Points on a hilly landscape, in no order, each with its height.
A climber steps from a point to the highest of its 2 nearest points, and stops where none of them is higher. Distance is the straight distance between rows; heights are no part of it.
(833) (h 14.6): [ 35   6  -8  -8  29 -26  47 -32   9  38  34  31  -6 -18  79 -24  11 -46
 -33  32 -37   1  15 -44  42  23   7  16  34  -1 -36 -22 -28   5   4  -4
 -19  -7 -37  11 -22  -3  -7  17  11  37]
(517) (h 41.8): [-43   2  23  -6  -5 -17  -7 -22  -7 -15  -6 -39  27  -8 -28  27  47  51
  52 -25  36 -12  30  38  -9 -37 -27  39  17  46  19  10  -2 -53 -10  10
  13 -10  52 -23  -1  32 -41  43 -31  28]
(399) (h 57.3): [-10 -24 -10   6   7  25  -4 -33  18  -6 -56  -6  31  17 -56 -29  -5   4
  20  48  -6   4 -14  -5 -26 -31  12 -32   4  51   4  17  10   3  17  35
 -25  40 -10  -2  -2 -16  15 -12  21  53]
(394) (h 54.6): [ -5 -11 -15  44   6  -1 -10 -44 -30  32 -49 -12  14  25  -3 -15  -2   2
  33   2   7 -26 -30  24  -9 -12  20   5   7  37 -32  -5   8 -45  -4  10
 -30  21 -19  12 -41 -11 -11 -10  23 -16]
(1056) (h 66.0): [ -4  28   3 -15  -8 -12   3  -5  43  21  30  24 -41 -46  50 -29  -6  -3
 -11 -13 -16   4 -19 -13 -11   0  -6  20  27 -14  -2 -25 -23   7  -7 -21
 -15  35   0  18  -6  14   4  58 -13 -12]
(235) (h 33.8): [-25  -8 -23   5  15  23 -14   9 -66 -21   4 -40   7  27 -22  40  39 -35
  53  40  -6   9  52 -43  24   6 -17 -30 -61  20  14  53  -3  33 -24  10
  21 -20   0 -49   8 -16 -37 -76  28  -9]
(551) (h 62.7): [  3  13 -33 -10  32  10  22 -22  22  -1  11   2   4  14  19 -18  51  15
 -38  22 -23   4  27  -8  12 -17  15   4  29  -7  -7   7  -7 -24  14  27
 -42  17 -13   3  12  18  17   7 -12  45]
(1022) (h 50.0): [ -7  -6  38 -44 -23  -9  -4  14  33 -12  27 -18   7 -11   9  20  24  40
  -9  -3   2  14  35   6  33   6 -46  -7  51  -5  20   9 -31 -10   9   8
  59 -52  26 -35  16  15 -30  49 -29  40]
(753) (h 38.8): [ 20  21   9  15   2   4 -16 -31  20  24 -54  24 -15 -35  -1 -23 -23 -10
  59  11 -14 -12 -67 -22 -53 -54  21   2  26  65  12 -43  -1   9  18 -31
 -14  71   2  -3 -64 -16 -28  19  39   0]
(898) (h 32.0): [ 40 -14 -27  42 -25  20 -21 -50  55   8 -51  12 -49  -5  19 -36 -56  11
 -17   6 -33   5 -73  -1 -38 -20  -4  -9  29 -16   9 -29  30   7  34 -19
 -12  61 -30  37 -30 -41  29  56  39 -42]
(852) (h 56.8): [-44  -6  15  40  16  -7   4 -43 -27   2 -10   6   5   3  -3  -8 -18  -5
  46  -2  25 -26 -18  36   4  14  -2  24  -4  23 -31  12   4 -44  -5  -5
 -10  20  -3  31 -35  15  -2  14  -6 -35]
(733) (h 16.8): [  4  -9  13  -9  19 -23  45 -24  21  17  46  39 -12 -22  40 -30 -28 -36
 -27  31  -8 -12   2 -10  32  38  -7   3  17  -5 -30  -9 -36  -2  12 -19
   2   5 -23  44 -10  13  11  40  -7  35]
(618) (h 36.3): [-38 -10 -10  29  31  25  31 -36 -72 -16  -5 -27  37  38 -42  33  27 -20
  22  48  13  -8  52 -10  42  18 -18 -23 -63  29  -1  59   4  -8   1   1
  23 -10 -17  -6   1  -6  -9 -55  22   3]
(1070) (h 29.6): [ 56 -26 -30  10 -15  16  -6 -17  63   8 -11  25 -53  -4  36 -43 -55   2
 -60   6 -50  12 -49 -22 -23  -5   4  -6  24 -50  18 -25  17  21  25 -11
 -14  38 -28  42  10 -24  34  52  21 -26]
(529) (h 43.3): [ 40  24   9  15  14  -6  -2  15  -7  31 -33  37 -26 -36  25 -11 -22 -53
  29  10 -16 -26 -60 -37 -39 -27  37   6   7  41 -13 -38 -18  18  18 -45
 -16  53  -4  13 -49 -16 -38  -4  36 -11]
(363) (h 1.6): [ 31 -44  14  11  -7 -10 -18   6 -17   2  11 -15  36  46  14  61   7   9
 -38   5   1  -1  22  19  71  32 -46 -30  20 -42  -5  -4  -9 -14  15   3
  58 -81  14 -23  -7   2   6 -21  32 -12]
(234) (h 60.7): [  6 -42   3  23  -9  38 -10 -26   3 -31  -6  14   3  26 -34 -13 -79 -20
 -10  57   9   7  -6  10  15  41 -13 -49  -6 -19  -8  21  12  19  28   3
  41 -16 -26  42  22  -8  41 -29   8 -13]
(1126) (h 38.3): [ 21  28 -22 -29 -10  28  -2  26  37  18  65  18 -36 -41  75 -26   2  -8
 -25  19 -44  41  47 -46 -10   7  -3  -3  50 -43   9  -6 -32  57  -8  -1
  -5  -9 -22   1  30  29  -2  10 -14  -8]
(639) (h 33.1): [ 42   3 -15 -40  -4 -24   5  62   4  28  -1 -15   3  17   8   7  26   3
 -65 -44  -8  -1 -15  -2 -13 -17  40   5  -8 -24  -4 -35  -3  -3 -11  11
 -33 -18   2 -18  25 -19   7 -11  -1  22]
(215) (h 3.6): [ 50 -41 -11  16  -3 -12 -11   1   0  10  28   7  17  41  39  21 -36 -23
 -35  30  -3   7  10   3  56  33 -18 -34   0 -46 -29 -26  -3   8  -3   1
  29 -47 -15  12  -1  -2  24 -33  37 -20]
(455) (h 21.8): [  4 -10  29  -3 -27 -25  -4  -5  43  15  -7  14 -16 -12 -23 -23 -64   1
 -15 -12  19 -16 -62  43 -12  24   4 -18   4   9 -13 -45  -3  -2  13 -24
  13  13  -6  25  -1 -24  -3  68   1  26]
(29) (h 40.6): [-15 -17  26  22  27 -29  40 -12 -78  23  -5 -38  63  21 -11  55  31  -8
  -7  -1   9 -28  41  15  59  34 -17  20 -46  42 -21   6 -17 -27 -11   7
  38 -44  17 -20  -9   2 -31 -29  29  33]
(475) (h 45.6): [ 44 -27   7  44 -50 -18 -38  17 -30  16 -32   7   9  37   6  29 -68 -11
  -5 -35  43  -9 -48  48   3  22 -14 -21 -20 -48 -40 -18  39  -9  -3 -10
  17 -23 -10  29 -32 -39  40 -33  27 -71]
(349) (h 42.2): [-15  17  -4 -18   9  -8  33  42  24 -25  18  15  -4  11 -20 -11  11  37
 -54 -54  19  -6   5  27 -16  -9  21  23  -1 -39   7  15   6 -26  14  16
 -29  17  12  25  34  15  37  34 -44  27]
(982) (h 27.1): [-13 -19  23  20 -50  -1 -34 -44  44  -9  -9   2 -32 -14  -2 -11 -65  15
  22   5   5  12 -49  38  11  44 -30 -20  15  -9  -9 -22  15   0  -1 -27
  45  -3   4  20 -13  -7  12  42   8 -51]
(585) (h 7.8): [ 29  -8 -15 -40  14 -29  21  27  12  11  48 -12   9  -4  59 -12   0 -14
 -35  24 -32  22  36 -40  54  42 -12 -15  31 -22 -14 -13 -42  40 -11  32
  38 -63 -26 -38  14  -6 -31 -10  -4  59]
(385) (h 37.0): [-25  19  -6 -17   2  16  24  42   2 -42  -4  -6  13  24 -52  30  50  66
 -49 -50  26   1  35  23  -5 -16  -7  13  -3 -44  40  40   6 -29  32  15
   4 -16  26   1  49  22  28  13 -44  16]
(449) (h 66.8): [ -2  52  11 -54 -29  -3 -30   7  43  20  54  -2 -10 -59  51   2  30  19
  14 -11 -19  47  43 -20   2 -30 -23   8  46  -3   9 -26 -21  38 -37   9
   7  -6   6 -44   4  25 -38  33 -26  11]
(1073) (h 41.2): [ -2   6   6  12  42 -17  61  18 -56  24  34   6  26  21   5  17  24 -33
 -30 -10  11 -21  46   0  32  33  24  31 -35  11 -36   1 -20 -16  -6 -10
 -15 -19  -5  13   8  13   8 -36   7  12]
(471) (h 27.9): [ -2   6  15 -41  -2 -13 -17  45  -4   1  -3 -19  21 -19 -31   1  10 -23
  40   6   6  -3  -3 -24 -28 -20  14 -17 -35  52  16 -15  -8  25 -38   4
   0   1  23 -44   5 -19 -40 -29   1  32]
(545) (h 31.8): [ 47   5 -23  10 -36 -24 -10 -26  58  35   3  -9 -63 -24  60 -19 -40   3
 -29 -25 -32   1 -64 -11  -9  -8 -23   6   8 -32   8 -57   6   8  -2 -48
   5  29 -20   7 -28 -36  -2  78  31 -72]
(609) (h 69.2): [-57   2  28 -27  -1   3  16  14 -20 -36  25  -9   3 -16 -29  -4   9 -31
  48  11  37 -17  32  -9 -10 -12  -8  -7 -41  32  11  34   1 -13 -25 -30
  17  -1  21   6  19   9 -27  13 -37  -3]
(195) (h 78.4): [-40 -21  41 -17 -22  -2  -9  27 -25 -23  -9 -30  19   6 -53  26  -3  -7
  24  -3  33 -13   4  15   1   8 -13 -18 -32  25  15  23   1 -11 -16 -20
  39 -27  29 -17  25  -9 -20  -4 -15  -5]
(297) (h 40.9): [ 26  37 -16 -42  -5 -11   1 -23  72  20  48  20  19 -59  39 -28  36  37
 -33  -5   1  29  -5 -24 -49 -68  -3  28  43  -6  23 -50  13  31  -4  22
 -39  42  -8 -13 -23  12  26  28 -16  56]
(1038) (h 53.8): [-30   6  14  22  28   9  20  28 -43  -8  -4  34 -12  -4 -26  -9 -21 -38
  29 -26  21 -23 -10  -1 -34   6  39  29 -40  17 -14  24   5 -14  -8 -22
 -38  26   7  35  -5   8  10 -24 -10 -33]
(359) (h 55.1): [ 33 -38 -21  27 -38  25 -43  -7 -13 -11 -42 -15   6  44 -32  10 -65   1
 -11  36  11   4 -20  12   7  41 -12 -56  -9 -27 -22  14  25  14  18  29
  35 -22 -31  22  20 -31  34 -66  34 -21]
(306) (h 33.5): [ 20  -2 -21 -41  22  11  31  55 -29  -4   3 -10   1  12 -32  10  10 -35
 -37  12 -16  12  30 -44  -6  13  35 -20 -50  15   7  13 -22  45  -7  17
 -12  -3  -7 -19  41 -21  11 -66  18  57]
(683) (h 40.5): [ 40 -13  -3 -29   4  16  -4  45  14  -6 -23  26  -7  -6 -36 -22 -38 -35
  -8  20  -7  11 -24 -37 -52 -12  42 -27 -22  20  18  -7   0  49   8  10
 -19  29   1   5  32 -25   9 -39  14  42]
(957) (h 47.6): [-27   4 -29  17  20  12 -21 -31 -45  13 -21 -49  28  33 -21  27  73  23
  32   9  -8  -4  32   5  24 -13   2  -3 -17  34  10  25   1 -27 -10  32
 -13 -12   6 -44  -3  13 -38 -35  10  18]
(692) (h 34.8): [ 24  -5 -13  22 -16   8 -19 -46  37  16 -49   4 -20  -1  -3 -28 -35  11
  16  16 -11  -4 -67  10 -29 -24  11 -17  33  26  -8 -36  10  -7  16  -9
 -12  49 -16  12 -37 -31   3  32  35  -7]
(202) (h 42.3): [-21  -4  24 -10   7 -29   9  49 -46  20 -22 -30  33 -11 -33   9  13  -2
  14 -45  22 -42  -3  24 -28  -6  26  31 -38  47   5 -13  -9 -26 -23  -7
  -4  -9  36 -14  13   4 -34  -4  -6  16]
(276) (h 55.4): [-22  43 -10 -11  -3  27  -6   8  47 -32  23  44 -21 -31  -5 -26  18  32
   6 -27   6  35   3  -1 -54 -45  10  31  -3 -16  36  21  32  20  -4   4
 -51  56  24  12   8  30  41  12 -43 -15]
(870) (h 53.9): [-21   6 -34  39  43  -8  22 -39 -16  11  -6  -9   4  27  19 -15  42  19
  -5 -17   1 -30  15  31   1 -23  19  48  11   8 -22   8   8 -69   7  21
 -56  28  -8  19 -12  28  -2  26  -7   8]
(652) (h 31.0): [-17   8   3 -21  11   3 -13  17 -25  -4  21 -25   8  -1  -5  14  36 -31
  46  28  -9  11  41 -37  20  -3  -7 -14 -25  35   3  19 -18  17 -33   9
   7 -13  14 -45   9  -1 -49 -37   0  13]
(22) (h 64.5): [-38  23  -5   7   9  29  -4 -30  32 -31   8  37 -39 -35  11 -26  16  10
  34  11 -10  23   5 -10 -35 -24 -10  23  13  -4  21  37   8   0  10  -7
 -35  60  14  25  -4  35  30  30 -35 -13]
(691) (h 63.4): [  1 -17 -14   0 -30  20 -38 -12  18  -5 -56 -19  11  21 -49 -16 -19  22
  30  21   7  11 -36  12 -28 -15   7 -42   2  31   9  -1  21   7  -4  19
  -2  13  -3 -19   3 -24   6 -26  18   5]
(512) (h 36.0): [ -11  -19   -6   31   14    5   25   -1 -109    8  -37  -29   50   48
  -50   84   12   19  -44  -11   17  -25   40   37   45   20  -17   -5
  -63  -13    7   33    8   -8   19    6   39  -43   -1    8   -5   -2
   35  -63   39  -10]
(23) (h 24.3): [ -8 -21  38  -2 -43  -8 -29  -2  30  -1 -17  -6  -8  -7 -33  -7 -63   0
  27   8  23  -3 -49  36 -10  27 -10 -33   2  23  -5 -24   2   8  -2 -18
  35  -8   7   5   3 -26 -10  25   2  -4]
(765) (h 49.4): [ -1  -7   4 -13   5  13   5  33  -2 -12  41  -9   2  21   5  20  11  -5
 -20  21  -2  13  42 -15  39  29 -15 -21   0 -31   5  13 -27  16   2  -7
  31 -50   1 -14  32  15  -3 -28 -10  -2]
(350) (h 48.5): [-22   2 -15  15  22  13  29  -7  12 -35  27  13  -1  43 -10   8  13  32
 -42  -2  15  -7  29  30  44  20 -22  -3  18 -57   1  34  -3 -42  33   2
   8 -21 -12  33  17  25  37  10 -23  -7]
(193) (h 31.1): [ 11  -6 -25 -22  36  -8  48  35 -39  -4  -1 -27  22  12 -14   6  14 -33
 -29  31 -34  11  30 -41  26  40   4 -20 -59  28  -5  12 -27  43 -12  38
   8 -13 -13 -49  15 -46 -11 -54  38  89]
(900) (h 38.4): [-25 -17  10  30  25   1  36 -25 -91  -1 -11 -35  65  39 -43  73  27   3
   0  27  11 -21  55  12  66  27 -38  -8 -65  18   0  34  -5  -6   3   3
  54 -42   4 -17 -14  -9  -9 -47  37  13]
(178) (h 47.3): [  1  52 -21 -23  -9  19 -22  -9  58   7  44  21  -7 -40  36 -15  49  36
  -9 -13 -10  41  17 -11 -40 -53  -1  26  31 -19  27 -15  15  21 -13  14
 -46  41  11 -14  -3  31  25  21 -28   4]
(489) (h 33.4): [-22 -12  12  -7  -7  27  15  26 -26 -39 -43 -26  20  33 -89  53  37  54
 -50 -31  23 -14  23  23  12   4 -21 -13 -18 -34  49  51   4 -21  49   5
  40 -46  23  -3  42   1  23  -4 -14   5]
(961) (h 19.2): [ 17 -17  19  -3  -6  -9   5 -19  36  17  16  35 -27 -33  22 -37 -70 -36
 -19  30 -13  -7 -44  -9   0  40  -4 -18  16  -1 -14 -33 -29  29  17 -29
  22  16 -18  45  -4  -7  -1  48  12  15]
(775) (h 43.9): [-38 -12  19  37   2   3   5  -9  -8 -33   3  11   3  31 -24  15 -20  21
  -6 -24  35 -20  -5  51  29  29 -16   4  -3 -41 -11  28  15 -36  18  -4
  18 -19   5  29  -1  15  42   8 -21 -40]
(18) (h 29.5): [  7 -10  -3  29 -55 -13 -23 -28  64   6  -8   0 -51 -13  34 -11 -55  25
 -15 -32 -13  14 -58  37   9  37 -31  -3  13 -38   6 -33  29   3  -7 -36
  30   6  -4  17 -17 -25  20  73  18 -78]
(728) (h 53.7): [-60   5  21  34  -9  14   0   0 -60 -46 -33  12 -14   5 -49 -10 -28  -5
  57 -33  45 -16 -17  22 -27   9  14   9 -48  -8   3  68  50 -11   0  -9
  -8   6 -10   9   3   8  26 -38 -29 -74]
(794) (h 49.9): [ 43 -30   1  32 -53   7 -43   8   4  -7 -26  16 -13  25  -9   8 -91 -14
 -15  -1  25  13 -48  32  -4  43  -9 -37 -13 -51 -24 -11  37  17  12  -3
  31 -19 -19  39   8 -32  37 -33  22 -55]
(340) (h 29.7): [ 41 -23 -32  -4   2  18  -2 -14  47   3  14  16 -30   4  42 -31 -27  -7
 -50  40 -49  12  -9 -26   3  12  11 -18  37 -35   1 -16 -10  23  17   5
  -8   7 -23  26  18   1  22   8  14   5]
(466) (h 43.8): [-22   0  13   5  24 -19  -2 -13 -47  19   5 -39  32  12   1  37  63   5
  21 -12   4 -10  44  11  48   4  -6  27  -2  33 -12   7 -16 -38 -14  16
  13 -37  23 -31  -5  21 -54  -8   0  19]
(321) (h 59.9): [ 33   1 -18  27   9 -32   2 -12 -24  50 -48 -20  13  16  13 -14  -6  -7
  17 -14   4 -38 -48  12 -26 -28  36   8   1  48 -35 -48  -6 -38 -10  -3
 -29  21 -16  -5 -50 -30 -42  -4  39   4]
(592) (h 61.2): [-61  10  25   5   6   8  17  27 -31 -46  21  16 -16 -14 -31  -6  -5 -22
  51 -25  42 -13  14   6 -26   0   9  25 -44   2   8  52  16 -12 -16 -29
  -7  12  23  20  15  18   5   3 -44 -44]
(757) (h 52.2): [ 46  28  10 -39  13  -9  -5  15  41  13   3  46  -6 -90  37 -22 -14 -36
  21  31 -44  12 -25 -81 -48 -43  14  10  35  37  29 -56 -15  84  11 -15
   0  50   2 -20 -26 -11 -32   9  13  52]
(1047) (h 36.9): [ 44  -6 -21 -31   2   4   4  51   1   7 -16   7 -10  24 -22  -7 -11 -16
 -53 -10  -6  11 -16 -18 -21  -2  47 -20 -20 -12  -2 -11  -8  19   2  17
 -28   7  -9   4  36 -21  22 -44  15  28]
(417) (h 52.5): [-16 -11 -22  10  24  23  -5 -25 -29   2 -47 -21  29  24 -36 -10  28  -4
  36  42 -14   6  10 -20 -10 -19  13 -26 -23  60   5  33   3   1  -5  33
 -23  27  -8 -28  -9 -12 -12 -50  27  36]
(1107) (h 44.6): [ 24 -12  -7  34  37 -30  34  11 -50  33  33  10  20  36  38  29  17 -33
 -40 -27   8 -19  28  16  36   8  13  33 -22 -32 -45 -22   4 -33 -14 -11
 -27 -27  -8  24 -19  13  21 -21  17 -38]
(1098) (h 48.8): [-10  -4 -16  37  31 -15  14 -11 -22  13  23   0  -6  33  34   4  24   4
 -24 -38   1 -25   8  32  27  -1  10  45   1 -34 -28   0  12 -55  -2   3
 -35  -4  -8  27 -17  17  15  15  -6 -40]
(594) (h 21.0): [-16  28  14 -11 -44   1 -18  32  51 -25 -15  36 -25 -35 -30 -23 -28  16
  29 -41  20  24 -49  24 -55  -3  15   7 -23   9  29  -7  43  28 -21 -30
 -10  37  33   2   5  -3   9  19 -25 -49]
(931) (h 48.7): [ -40   14   -1   70   -7   10  -19  -30  -52  -30  -37   17  -27   14
  -11  -11  -16   18   50  -56   29  -15  -31   40   -7   12   18   29
  -18  -40  -12   50   66  -20    3   15  -23    5  -18    9  -26   12
   36  -34  -17 -100]
(983) (h 64.3): [ 11 -30  -9  14 -21  33 -47  10 -36 -19 -60 -11   3   5 -38   0 -45 -40
  59  51   5   6 -21 -34 -39   2   2 -54 -32  36   2  38  22  38  -6  11
  11  17 -14  -9   2 -42  -5 -80  31 -11]
(260) (h 45.2): [ 30  -3  21 -30  10  17   6  32  33  -2  -4  49 -10 -49 -10 -34 -30 -43
   8  30 -22   9 -25 -54 -61 -28  29 -10   4  31  32 -18  -6  61  20 -16
 -14  49   6  14  13 -10   2   2  -3  47]
(1017) (h 12.7): [ 15  33  -7 -20  25 -33  30 -20  -6  36  35   2   4 -21  71 -12  48 -30
 -13   6 -25   4  35 -35  37   6  15  30  31  13 -37 -21 -29  -2 -18  19
 -28 -17 -25 -20 -14   5 -36  15 -12  49]
(835) (h 5.7): [ 57 -27  -4 -14  -2 -43   3  17   7  24  49   3   2   0  70   0 -37 -41
 -22  34 -27  11   6 -33  48  46 -15 -21  13 -31 -34 -41 -35  42 -20   3
  36 -55 -14  -6  -7  -6 -23 -22  34  18]
(456) (h 73.0): [  5   8 -19 -24  26  39   6  -8  32 -17  11  23   6 -10   4 -25  36   2
  -3  44 -22  32  31 -39 -21 -36  13  -4  20   9  22  19  -2  24  16  25
 -36  38  -1  -5  18  19  19 -12 -17  50]
(977) (h 57.6): [  5  12  12 -52 -29 -11 -23   4  56   4  25 -19   3 -21  20   1  24  39
  -1  -6  -8  25  13   2   8 -16 -16  -3  42   2  15 -32 -14  14 -19  18
  21 -22  22 -43   9   9 -21  32 -21  35]
(355) (h 38.0): [-24   6  10  -4  38 -24  59  40 -65  14  11 -24  36  -3 -13  20  35  -9
 -27 -37  19 -40  40  16   5  14  27  50 -46  28 -13   3 -20 -29  -4  -4
  -5 -17  17  10  30  15 -17  -9 -15  42]
(813) (h 40.0): [-36 -24  30  32 -22  12 -22 -30 -14 -42 -22 -13  14  29 -39  34  -9  36
  24  -6  39  -8  -5  52  38  30 -40 -14  10 -25   2  32  27 -34  28  -7
  50 -46   4  -1  -2  11  18  -2 -16 -53]
(1011) (h 69.1): [-16 -21  34 -22 -35   2 -26  17  15 -28 -14 -35  16  10 -39  29  24  35
  15  -8  14   7   6  20   6  -2 -26 -18  16  14  33  10   2  -7   1   0
  44 -42  43 -45  23  -2 -17  13 -19  10]
(339) (h 48.3): [ 11  14   9  28  23  -4  10  23 -34  23 -16  37 -22 -10  13 -12 -15 -53
  22 -16  -5 -24 -36 -16 -35  -7  44  25 -14  17 -27 -11  -8  -7   0 -29
 -45  38  -6  30 -35  -6  -8 -20  16 -34]
(769) (h 33.0): [ 28 -12 -23 -11  -9  34   3  12  39 -14  43  34 -41 -14  38 -36 -45  -2
 -36  35 -41  34  17 -36 -13  33   9 -18  30 -44  23   8 -16  52  13  -8
  16  -8 -10  36  47  24  22   2 -10 -15]
(949) (h 29.8): [-14  -6 -31  42   1  31 -19 -46   5 -23 -37   7 -23  40 -12 -15  -1  22
  -6  -1  -2   0 -21  28   9  -8   8  -6  19 -35 -11  32  40 -40  20  21
 -34  18 -28  24  -9   1  44  -9   4 -45]
(546) (h 57.9): [ 14  28 -10 -21   2 -26  -8 -11  27  28  11  -4 -11 -21  41 -17  31   8
  -2 -18 -14  -3 -16  -2 -11 -34  14  26  28   9 -10 -46  -6 -12 -19  -2
 -37  21   4 -10 -21   4 -17  35  -8   8]
(75) (h 79.7): [-14  70   9 -44 -18 -13   8   6  38  28  59  17 -18 -85  69 -13  16  13
  -5 -24  -7  31  35 -21 -18 -27 -21  29  45 -17   5 -19 -32  23 -26  -3
 -13  29  -9  -8   1  34  -8  66 -43  15]
(427) (h 44.5): [  5   0  16 -27   8   9   4  30   1  -8  49 -17  18  14  19  32  37  19
 -23  16  -4  14  65 -16  60  28 -48 -23  32 -37  20  21 -43  13  18   5
  65 -84   5 -32  25  16 -31   0 -15  21]
(778) (h 32.9): [-41  -2 -24  22   1  16   1 -29   4 -28 -46 -15  15  37 -57 -14   8  48
   0  -7  19 -12  -7  39 -14 -24   5  -1   4   0   5  38  27 -49  22  28
 -26  21  -6  12  10  13  33   1 -12   5]
(270) (h 55.0): [  4 -32  -4  -6   9  29   3   0  13 -27  17   1  -4  17 -16 -15 -30 -25
  -6  59 -11  15  18 -24  19  33  -7 -45  -6   1   4  20 -16  32   9   7
  31 -19 -11   8  33  -2   3 -28   2  17]
(33) (h 34.1): [ 42  -4 -10  13 -29 -39 -20 -20  24  44  33 -25 -49  -1  75   6 -11 -11
 -21 -31 -31  -2 -34   1  21 -11 -30  22   6 -53 -14 -45   9 -17 -26 -43
  -8 -14 -14  -1 -42 -23  -9  58  20 -78]
(659) (h 54.9): [ -2  13 -25  -7  20   8  14  -1  16  -7  14 -25  12  37   8  17  69  47
 -48  -8  -7  -4  44  13  40  -8 -10   0  32 -35  12  13  -6 -39  21  24
  -6 -26  -7 -11  22  17   3  15 -22  32]
(828) (h 64.7): [-45  17  29   3   2 -10  -5 -41   7  -2  22  14 -28 -35  12 -10 -10 -15
  54   7   9  -6  -4   3   6  10 -16  22   6  27 -17   4 -21 -22 -19 -25
   2  31  12  26 -25  27 -21  38 -18 -20]
(161) (h 41.3): [  9 -26  16  39 -23 -20 -27  10 -33  16 -14  -8  11  32  10  31 -17   1
   0 -41  19 -19 -29  47  15  16  -9   7  -4 -29 -32 -17  25 -35 -10 -12
   7 -30   7   7 -31  -7  13 -12  15 -66]
(371) (h 36.8): [-52  -1   2  20   4   5   3 -23 -21 -34 -24 -34  19  22 -51  26  40  53
  25 -16  35 -19  19  41   9 -15 -23  16   0   5  18  41  11 -58  21   8
  13 -12  21  -5  16  28  -5  15 -29  -1]
(770) (h 44.0): [  6  24  -5 -31   2  10   6  39  15  13  54   5 -17  -9  40  -5  19 -10
 -20   6 -13  22  42 -23  15  12   2  -2  26 -28  -6   0 -29  26  -9  -5
   0 -25  -7 -10  29  21  -7  -6 -25  -1]
(595) (h 10.4): [ 13  32 -22 -42  29 -22  25   3  14  10  33  -9  23 -17  53 -15  49  -5
 -22  19 -32  27  49 -46  36  -1   3   6  34   8 -14 -13 -27  26 -10  55
  -9 -24 -25 -57   5  -7 -32   0 -18  88]
(657) (h 71.6): [ -5 -17   3  24 -39  30 -55 -27  -7 -12 -66  -8  -8   0 -33 -18 -48 -12
  77  44  12   4 -46   0 -33   1  -5 -43  -2  40  -1  19  31  19  -5   0
  14  16 -14  -6 -16 -31  -7 -43  16 -38]
(243) (h 33.3): [-20 -12   9  25  18  21  29   7 -84 -26 -43 -23  29  39 -85  84  35  46
 -56 -41  25 -28  32  30  24  15 -24   6 -39 -48  40  57   9 -20  50  -2
  42 -53   9  12  19   7  31 -29   4 -26]
(1069) (h 24.7): [ -9  13  15 -36 -26   7 -25  38  21 -18  -5  10  10 -30 -43 -14  -4  -1
  41  -7  20  11 -16  -7 -52 -32  18 -10 -33  35  33  -5  24  22 -34 -14
 -10  20  30 -23  13   0 -12 -13 -20  -4]
(655) (h 54.3): [ 28  17 -10 -13  14 -51  -1  -1  -3  43 -17 -27  16  -9  23  -9  32   3
   9 -29  -7 -23 -24   2 -11 -36  35  28  14  44 -22 -64  -9 -24 -25   6
 -34   0   4 -31 -30 -14 -51  16  12  29]
(366) (h 48.2): [-15  34  -5 -20   3   9  14  52  16 -24  16  35 -24  -2 -19 -14   9  20
 -16 -61  15  16   4   7 -45 -22  37  31 -15 -27  20  20  18   6  -5   7
 -49  32  22  15  28  15  32   1 -42 -21]
(186) (h 48.0): [ -8   6  20 -31  -2 -44  -5   8  -3  14 -12 -39  39 -24 -19   7  34  31
  33 -42  18 -18   0  22 -25 -38  13  35  11  62  12 -43  -4 -26 -30  12
  -5  -8  43 -42 -10   9 -42  22 -10  49]
(810) (h 61.0): [ 30  20  -8 -36  25  19 -10   8  35   5  29  27   5 -53  45 -24  27 -22
  13  43 -46  41  23 -73 -31 -39   8   4  34  19  26 -18 -13  73  -4  26
 -23  29  -6 -31  -6   2 -14 -16  -2  55]
(440) (h 37.5): [  8 -11  28  23 -16 -37 -10   4  -4  24  27   5 -14   3  40  18 -17  -8
  -7 -44   7 -18 -32  33  22  14 -15  27   4 -36 -29 -35   4 -26 -23 -33
   8 -24  14  17 -39   0   0  36   9 -68]
(49) (h 76.9): [-34   9  18   8   4  21 -14 -49  21 -22 -17  31 -31 -49   1 -24 -12 -18
  75  31  -8   9 -22 -17 -38 -23 -13  12  11  40  19  19   4   4   1 -28
 -14  66  16  23 -26  18  -2  35 -11 -15]

For each start below, name the point where the climber stops.
(652) -> (657)
(243) -> (657)
(1070) -> (195)
(215) -> (234)
(193) -> (456)
(813) -> (456)
(733) -> (234)
(489) -> (49)
(545) -> (234)

Call two points neighbours if one is among the 2 nearest of the other. Go from one point of each pair to the other, from neighbour to neighbour, staying as high as possible. Name the lowest point that can't be avoided.
(234) / (321) -> (427)
(321) / (49) -> (394)
(321) / (195) -> (1022)
(75) / (49) -> (655)
(195) / (657) -> (243)
(456) / (186) -> (355)
